Points, in no order, along strands that fork and pass close to each other.
(in the rows, 128 means zero)
Two points are linked if the straight distance between their rows is under 124. Some points are linked to none.
Q366: [ 98 156 150 110 156  72 179 170 143  76 182 178  85 120 109 116  91 106
  91 123 111 152 155 157 157]
Q359: [105 106 157 181 119 146 109 109 127 134  95 146 164 157 122 174 105 157
  94 117 131 123 152 142 119]
Q718: [111 177 102 166  83 126 130 118 115 174 125 144 145 142  72 113 119  99
 121  86 131 159  61 143 142]
Q588: [174 161  97 107 117 102  93 153 140  81 104 144  92 109  97 150  92  88
  85 126 111 134  98 107 140]
Q533: [153  82 103 115 178 135  99 174 146 109  84 114 120 103 129 121  87 166
 156 176 170 140 125 135 147]
Q251: [ 69 127 175 208 105  88 107 149 116 126  87 149 111 171 120 142 186  97
 129 180 104 142 162 108 178]
Q891: [172 131 100 141 115 132  84  97 113 178 119 110 112 187 114 119 136 121
  98 172  96  79  86  74 125]
Q126: [ 94 161 132 103 108 133  99  82 119 127 146 158 161 103 165 155 121 150
  99  67 139 111 184 155 137]
Q962: [105 131 116 149 129 150 125 131  88 165 129 144 137 142 156  85 126 132
  80 136  41 103 158  81  75]
Q343: [155 114  82  86 112  92 107 124 173 101 147 103 120 122 153 152 118 105
 113 121  93 112 107 175 140]
Q108: [120 162  66 133 123 183 135 135 140 177  93 124 147  93  90 119  86 130
 145 116 191 106 118 129 117]
Q142: [136 162  75 102  95  92 103 129 150 121 117 148 117 145 136 156  77 109
  80 123  90 127 104 144 159]
Q128: [124 100 123 157 122 182 112  77 145 123 171 175 148  96 103 130 156  91
  98  78 152 154 113 138  99]
Q450: [103 179 125  88  96 127 139 116  99 146 168 145 124 124 143 123 136 169
 126  68 129  61 185 153 157]
Q519: [153  91 118 104 147 148 145 119 165  88 122 133  57  98 106 179 146 105
 167 121 181 169 120 121 114]
Q89: [153 137 162 128 191 140  99 111 131  71 152 125 139  74 153 145 144 164
 115  89 166 162 158 162  91]
Q116: [115 113 168 126 140  95 129 170 109 117  62  99 116 112 134 145 132 158
 158 159 144  95 161  97 132]
Q726: [ 77 145 157 179 156 115 141 167 129  81 165 169 108  69 105  97 175  92
 109 118 134 146 163 146 116]
Q161: [145  98 164 119 119 114 155 117 141 111 127 123 116 125 163 153 135 128
 105 117  98  97 137 122  84]
Q744: [159 141 180 117 175 187 170 137 146 118  85 132 168 149 107 101  78 134
 133 188 184 137 153  46 119]
Q490: [101  71 102 178 145 136 134 171 144 163 118 127 121 138 115  91 140 127
 120 171  99 102 129 175 131]
Q219: [ 96 161  83  85  50 128 108  92 110 169 193  99 164 158 111 110 119 134
 132  89 117 114 135 168 180]
Q231: [121 167  98 137 112 155  87 145 106 139 101 166 107 124  80 145 116 111
 144 153 171 139 111  42 145]
Q30: [105 170 101  62  59 113 129  75 112 164 160 101 148 160 170 148 129 137
 149  93 104 122 149 130 158]
Q574: [ 89 149 124 166  97 107 181 114 130 181 151 150 143 174  99  94 115 102
 121  98  98 189  74 167 135]
Q26: [127 134 180 128 163  60 124 175 110  54 121 117  80  94 150 119 173 123
 138 137  99 143 127  97 122]
Q436: [142 132 181 157 158  93 126 107 147  69 188 148 110 124 151 140 177 114
  91 104 114 164 132 189 126]
Q414: [187  99 136 110 125 120 117 114 128 150 128 131  77 163 112 150 121 120
  92 165 115  77  85  80 125]
Q405: [161  79 140 147  93 112 108  84 153 107 170  82 160 150 115 155 175  91
 117 122 112 129  85 174 140]
Q277: [135 143  98 148  96 158  87 113 104 163 126 160 100 163 111 126 150  96
 111 150 121 112  94  42 121]
Q683: [106 113 175 210 136 104 161 172 115 123 109 126 113 119 110  94 196 100
 137 125  96 121 105 142 110]
Q860: [ 95 148  66 130  54 119 106  98 120 188 158  81 160 207  99 112 113 137
 144 130  94 135 119 146 175]
Q781: [126 109 128 147 134 157  98  92 136 139  99 121 207 154 163 162  95 175
 132 120 146 152 145 172 130]
Q86: [129 153 121 125 157  90  87 159 119  91 120 138 104 129 146 138 124 147
 139 139 126 169 112 145 174]
Q218: [126 116 177 142 166 159 150 139 105 112 111 141 131 106 124 126 143 133
 168 140 168 145 135  64  91]
Q752: [ 97 112 166 161 143  85 194 178 159  78 142 171 102 119  69 111  87 107
 101 150 121 150 160 193 137]
Q723: [196 140 163 100 112 126 146 105 146 123  78 102 114 148 135 184 120 121
 154 143 164 123 100 100 138]
Q131: [156 114 132 123  91 122  89  91 118 117 175  84 143 142 143 154 209 102
 165 118 134 119  85 134 152]
Q390: [100 127 160 210 143 111 151 156 131 118 154 161 116 111 138  84 203  80
 127 161 100 138 142 172 137]
Q20: [117 123 103 140 112 134 148 118 133 151 172 169 121 160 137 116 124 112
 106 117 103 146 107 147 143]
Q212: [159 120  86 140 126 177  98  59 122 205 123  70 199 174 133 102 108 134
 115 166 106 117 110  95  90]
Q186: [113 123 128 140 115 104 115 152 112 150  91 102 113 151 111 139 151 172
 178 132 166  92 124 176 192]
Q627: [186  67 146 109 135 122 157 114 161 117 117 113  76 139 126 157 110 111
  90 148  91 111 105 109  75]
Q289: [111 131  63 131  99 118 111 149 134 186  63  74 118 141 113 134 127 140
 191 153 166 101 109 148 166]
Q48: [165 106  83  96 132 120  94 102 162  93 157 104 137 132 154 165 127 117
 142 123 124 183  86 177 140]
Q473: [191 145 188  72 176 130 189 141 147  81  91 108 121 106 125 127  79 135
 152 149 168 145 140  90 108]
Q694: [134 125 104 141  93 123 146 135 109 180 145  71 119 137  84  92 173 117
 164 118 123  75  67 144 126]
Q17: [124 150  55  99 139 155 127 120 133 177 130 151 153 124 134  94  54 134
 116 111 126 164  88 126 115]
Q503: [101 178 112 152  99 104 175 153 117 175  93 130 115 126  77 124  97 123
 134  78 144 126  84 124 114]
Q753: [132 186 134  95 141 169 125 111 121 126 122 150 151  94 169 132 116 134
 145 114 168 139 161  93 119]
Q710: [ 84 126 153 135 141 133 140 140  90 123 154 177 151 136 148 105  98 154
  80 121  80 127 180  97 100]
Q830: [161 176  78 108 120 197 115 102 142 165 105  96 203  95 111 105  98 130
 156 120 183 114 119 142 133]
Q849: [120 129 150 114 136 126 190 157 111 145 168 138  71 111 134 115 176 134
 177 100 164  90 118 131 129]
Q541: [128  96 127 123 126 110 164 118 156 128 148 118 139 109 149 117 118 114
  89  83  71 118 122 181  79]
Q61: [150 124 131 123 165 174  99 124 134 126  95 132 164 128 144 143  77 175
 144 158 182 139 140 144 147]
Q214: [ 92 100  99 127 150 167 146 177 118 145 150 166 109 120  98 101 108 164
 145 148 164  90 152 135 139]
Q152: [117 130 104 112 108 166 142  81  96 195 137 128 138 179 176  98 127 150
 121 135  61 117 165  77  98]
Q416: [115 123 165 137 147 148 123 120 102 125 107 152 179 145 144 144  59 181
  84 127 111 123 175 113 105]
Q87: [137 144 114 154 116  93 121 184 137 116 107 140  86 120  61 109 109  81
  84 147  96 111  89 103 128]
Q763: [168 100 182 113 128  78 131 148 142 107  48  84  88 125 129 177 118 139
 148 152 146 107 119 104 128]
Q925: [ 99 132 105 148 131 192 138 143 114 169 108 151 151 106 100 118 111 169
 149 126 188  83 160 124 121]
Q260: [203 175 177  73 137 138 187  95 145 122  99 117 137 133 137 149  74 134
 135 111 166 142 115 117 130]
Q69: [ 90  91  59 120  98 153 115 111 173 155 152 109 159 119 146 142 137 109
 114 128 118  92 151 161 120]
Q396: [162 109 107 141 140 186  84  92 112 158 116 130 184 167 161 113 114 151
 126 165 109 159 104 103 113]
Q499: [ 73 150 178 166 155 103 124 160  99  53 151 169 146 100  97 117 158 116
 114 112 124 163 161  87 100]
Q832: [150 147  85 126 109 185  72  91 118 158 131  80 197 130 123 116 156 131
 181 141 182 124 113 132 149]
Q432: [ 64 126 122 117 131  78 144 196 120 113  87 113  97 104 146 126 137 140
 144 146 100 102 178 108 123]
Q460: [172 141 153 123 181 188 131 129 155  98  76 127 184 104 139 115  79 146
 127 159 177 148 151 110 103]
Q539: [182 123 126  98 165 150  91 108 150  78 132 108 142  64 179 144 142 132
 123 120 140 104 154 150  94]
Q391: [120 165 164 156 117 118 110 146  61 138 109 115 123 152 129 117 160 182
 168 110 136  96 144 148 161]
Q124: [111 167 116 133 104  80 106 138 118 130  69 101 130 158 159 154 121 141
 159 127 103 166 100 139 161]
Q569: [142 146 178 125 170 104 143 107 126  79 171 130 117  82 157 127 157 133
  98  51 122 180 123 177  92]
Q804: [ 87 145 117 106 122 109 164 162 133 138 112 114 119  89 161 120 133 140
 143  96 114  75 168 141  99]
Q90: [130 204 105 106 114 151 104 125 106 133  93 147 121 122 143 151 125 122
 166 128 167 150 134  57 151]
Q324: [172 106 162  48 161 107 180 150 140  87 121 120  71 100 113 140  91 125
 145 170 150 115 140  62 109]
Q183: [120  91 146 152 175  94 109 176 123  91 128 152 108 153 127 113 119 147
 130 176 124 185 117 138 180]
Q217: [ 93 156 176 176 100 117 116 138  60 131 124 138 125 162 135  96 188 164
 135 104  77  98 174 138 148]
Q322: [ 90 143 106 121 113 104 202 163 139 155 113 127 101 100 109 120 110 126
 142  80 130 101 119 156 101]
Q265: [131  99  80 124 143 138 112 171 127 142 120 133 105 122 129 105 122 142
 136 151 130  98 117 148 143]
Q749: [ 83 119 167 179 116 125  84 144  73 122 120 149 108 166 138 109 202 144
 131 162  88 123 185  85 169]
Q44: [160 136 163 176 112  95 116 104 157  85 167 130 136 135 124 132 169  84
 104 123 109 153  98 209 154]
Q340: [164  79 138 102 145 109 144 156 146  98  83 118  47  97  73 152 134 110
 179 160 183 150 108  87 144]
Q909: [171  97 157 115 170 117 133 133 141  97 113  74 125  84 179 133 178 142
 164 124 134 116 122 155  97]
Q371: [ 93 133 182 148 184  71 115 176 100  54 141 148 113 108 114 112 188 123
 155 151 130 189 140  80 122]
Q733: [120 109 159  86 161  93 163 165 124  74 178 165  84 122 123 132  97 156
 113 134 131 109 166 132 145]
Q737: [110  78 106 100  74 153 114  58 142 169 211 100 199 126 125 123 118  88
  92  94  99 137 111 129 103]
Q424: [136  70 107 169 136 116 148 145 174 134 127 104 133 121 116 108 127 111
  93 141  80 100 119 201  99]
Q286: [190 174 105  79 113 185 156  83 149 180 133 129 140 119 115 107  95  89
 109 127 152  96 102  66  99]
Q281: [138 148  89 115 118 138 106 110 116 139 144  74 159 111 157 123 173 130
 186 127 147 128 106 149 136]
Q559: [ 84 149 136 107 148 162 120 115 118 121 161 163 139  89 175 148 152 163
 131  99 166 125 208 119 117]
Q549: [108  88 127 139 126 142 155 129 182  74 120 153  72 100  74 166 133  87
 119 114 149 178 154 153 105]
Q41: [161  99 144 128 131 151 108  89 128 125 138 134 158 143 176 138 125 130
  96 129  94 129 120 116  95]
Q843: [ 91  91 145 185 124 122 162 156 160 107 116 164 104 123  73 143 123  95
 106 138 139 150 145 157 125]
Q913: [138  91 100 127 103 150 134  74 133 193 174  82 165 155 126 117 120 116
 105 128  97  97  96 121  87]
Q215: [156 128 155 125 157  81 110 158 106  87  99  89 110 105 183 111 168 141
 139 136  87 116 106 134 124]
Q144: [116 138 123 117 128 146 126 111 135 103 192 193 110 108 129 126 148  88
  89  86 130 154 121 134 127]
Q535: [138  83 133  82 152  84 129 176 130  94 106 124  61 102  98 127 111 125
 141 172 142 117 126  70 149]
Q497: [118 150 132  89 100 134 156  79 113 185 132 124 157 177 184 131  85 160
 125 108  95 132 146 118 122]
Q608: [130  93 183 107 166  85 129 166 100  84 152 160  97 171 142 129 109 169
 106 170 111 127 140 106 168]
Q377: [105 136  55 130  95 133  99 102 129 212  98  75 148 197 106 135 101 146
 157 158 132 122 120 125 158]
Q741: [ 74 103 123 146  82 156 114  62 145 160 191 141 188 111 119 124 166  72
  92  73 117 154 133 158 116]
Q479: [164 138  74 101 131 155 106  97 130 143 149 139 150 141 136 134  91 131
 143 114 146 185  70 133 147]

A fork is a point with three links, a tip a point with one. Leave the first point through the second and follow the links. Name the first fork or tip that comes.
Q843; Q549 | Q161
Q909; Q539 | Q265
Q763; Q723 | Q124
Q44; Q436 | Q683
Q152; Q497 | Q251
Q377; Q860 | Q61

Follow the links from the first point to the second, and from the first to the third. Name the last point that the two ways share.
Q416; Q830; Q161 | Q265
Q499; Q962; Q161 | Q265
Q186; Q744; Q396 | Q61
Q219; Q396; Q891 | Q161
Q90; Q744; Q574 | Q161
